A landscape with many peaks, sampled at points; each row gives a point and its height.
From any point a climber takes the steepest step (rise divided by distance) to one of its 5 nearest points. It stops when none of these is higher. Distance is the straight distance between rows; heights are no part of it.
q281: [106  85 159 133  86 106  89 151 136 147 160 123  97 129]  (h 689)
q824: [ 90  88 137  63 145  51  93  76 106 146  66 150 152 166]  (h 674)
q991: [160 160 116 135 115 154 161 157 119  87 162 129 160 115]  (h 536)
q215: [142 114  97  91 115 123 116 144 115 120 153 102 146 165]  (h 727)
q561: [108 177 136 190 163 156 133  91 141 130 101 147 117  71]  (h 566)
q879: [121 137 145 170 106 148 124 146 131 131 146 106 120 101]  (h 618)
q968: [183 141  78  78 145 145 176 159 131  94 131 149 135 181]  (h 372)
q283: [141 190 140 164 135 157 165 125 123  80 136 138 156  76]  (h 431)
q785: [114  89 128  55 158  77 149  96 101 140  64 124 162 184]  (h 690)
q43: [113 115 175 183 115 133 120 136 149 169 124 128  78  97]  (h 448)
q202: [ 96  92 137  59 156  60 121  84  99 139  61 137 169 175]  (h 694)
q158: [137 141 119 148 105 145 129 155 124 108 159 106 148 122]  (h 225)
q80: [114 102 138 133  92 123  95 149 125 136 160 110 114 131]  (h 664)
q86: [112  85 115  68 125  87  86 116 118 144 133 114 142 178]  (h 693)
q452: [116 169 142 189 132 160 141 121 130 110 126 125 130  81]  (h 533)
q370: [132  97 103  54 144  96 130 115 107 136  99 110 156 192]  (h 707)
q575: [164 113  84  59 160 122 178 145 125 115  96 127 140 194]  (h 520)
q998: [137 157 129 160 113 151 142 152 122  98 152 112 149 105]  (h 231)
q637: [107  68 157 104  88  80  71 142 139 153 160 137  94 136]  (h 684)
q185: [110 123 163 190 120 141 125 131 148 160 123 129  88  90]  (h 432)
q250: [111 102 180 167  97 122 116 143 145 168 136 129  77 103]  (h 547)
q796: [127 133 126 151 103 144 120 152 125 116 158 103 134 118]  (h 471)
q430: [109 171 143 199 151 158 134 103 140 131 105 137 113  76]  (h 579)
q141: [112 103 155 155  93 128 103 149 138 139 155 109 103 115]  (h 660)
q768: [180 145  87  95 126 150 168 162 123  91 153 138 149 159]  (h 276)
q481: [168 117  81  72 142 127 158 145 121 117 125 122 147 184]  (h 408)
q834: [177 133  87  83 137 140 156 159 123 103 144 125 151 172]  (h 287)
q911: [107 191 119 152 201 151 126  49 144 117  91 178 124  66]  (h 546)
q810: [114  88 120  52 150  78 123  94 104 140  80 120 159 182]  (h 735)
q257: [111 194 127 172 180 155 139  66 134 112  94 159 130  64]  (h 556)
q428: [133 121 118 129 103 135 116 153 120 120 160 102 144 136]  (h 266)
q878: [108 152 150 198 131 155 129 118 146 147 115 126 101  84]  (h 525)
q423: [104  81 119  56 133  66  81  96 114 144 108 134 140 179]  (h 681)
q437: [105  72 139  83 101  78  67 129 128 147 150 137 114 159]  (h 766)
q749: [119 195 143 175 167 155 151  89 131  97 103 150 144  63]  (h 552)
q720: [175 153 100 108 120 152 162 162 120  89 159 131 155 142]  (h 323)
q913: [132 103 193 175 117 122 136 128 147 193 111 146  60  91]  (h 308)
q359: [160 171 123 142 118 157 164 152 120  82 156 135 163 107]  (h 759)
q99: [189 153  92  88 132 153 177 163 131  81 151 154 142 155]  (h 326)
q477: [123 195 144 178 151 158 156 106 125  92 115 144 148  68]  (h 531)
q496: [113 151 147 186 112 150 127 138 137 130 138 115 122  90]  (h 543)
q708: [154 121  89  86 125 133 137 156 117 115 144 110 155 171]  (h 181)
q469: [109  72 144  99  93  91  75 138 127 145 159 128 101 146]  (h 729)
q91: [106 181 122 181 182 157 127  68 148 140  93 167 106  69]  (h 545)
q513: [150 131  98 114 114 141 134 154 118 109 158 109 152 150]  (h 57)
q84: [151 107  92  55 158 115 164 133 117 128  95 119 147 194]  (h 551)
q169: [102  74 131  64 116  67  60 107 119 148 128 142 124 164]  (h 647)
q266: [108 186 133 186 164 161 140  89 139 115 100 147 126  70]  (h 562)
q491: [130 185 143 175 141 161 159 119 122  89 124 137 150  73]  (h 488)
q644: [118  90 106  59 136  89 104 111 109 139 111 109 150 184]  (h 752)
q956: [126 176 138 178 128 157 147 129 128 100 132 126 147  80]  (h 475)
q608: [108  78 123  75 112  83  71 115 117 143 139 129 126 168]  (h 705)
q676: [179 140  79  67 154 140 185 156 137  98 120 155 124 188]  (h 423)
q580: [112 140 155 195 144 149 132 103 157 180 101 146  76  85]  (h 416)
q299: [143  98 104  55 163 101 164 119 112 129  80 119 152 193]  (h 606)
q252: [124  98 113  96 107 110  98 140 117 132 155 101 136 159]  (h 628)
q576: [119  88 117  86 111 105  90 131 119 138 150 113 131 164]  (h 677)
q476: [142 104  90  68 138 111 128 130 112 129 121 102 153 185]  (h 449)
q719: [156 143 108 125 108 148 140 156 121 100 162 109 154 130]  (h 176)
q71: [113 169 128 190 176 157 127  77 155 151  94 164  96  73]  (h 577)
q840: [109 133 155 186 115 144 125 132 145 145 126 119 102  89]  (h 508)
q568: [108 112 165 168  99 131 113 144 141 153 142 120  91 104]  (h 617)
q228: [116  80 179 139  87 104 101 151 142 159 151 133  79 114]  (h 651)
q673: [113  81 135  98  97  96  76 138 127 141 156 121 116 148]  (h 711)
q729: [162 135  94 108 116 145 145 157 119 105 160 114 154 146]  (h 165)
q919: [110 158 138 201 155 153 131  93 151 163  98 155  91  83]  (h 772)
q384: [118 105 182 176 107 128 124 135 151 176 124 135  67  95]  (h 428)
q197: [142 166 129 159 118 154 147 143 120  94 150 122 155 101]  (h 360)
q972: [121 149 135 172 110 151 133 143 126 115 144 111 137  89]  (h 483)
q797: [119 118 173 188 121 131 129 122 152 184 112 142  73  93]  (h 278)
q251: [153 106  91  63 140 117 142 134 114 128 115 111 152 192]  (h 480)
q60: [115 126 139 159  98 138 113 147 132 127 152 106 119 111]  (h 706)

Where does a climber stop that starts at each point below?
q956 -> q919
q43 -> q60
q228 -> q437
q250 -> q60
q99 -> q644
q720 -> q359
q185 -> q60
q477 -> q919
q972 -> q60

Call two points neighbours if one is among the 5 nearest of the other. Go from one point of each pair to the other, from neighbour to neighbour, staying as high as possible. Name the lowest point that can't be avoided.
q359 / q60 -> q283
q644 / q919 -> q452
q437 / q60 -> q80
q437 / q644 -> q86

Two climbers start at each pair of points below. Name the first point that both come to, or write -.
q968 / q476 -> q370
q491 / q91 -> q919
q719 / q496 -> -
q797 / q384 -> q568
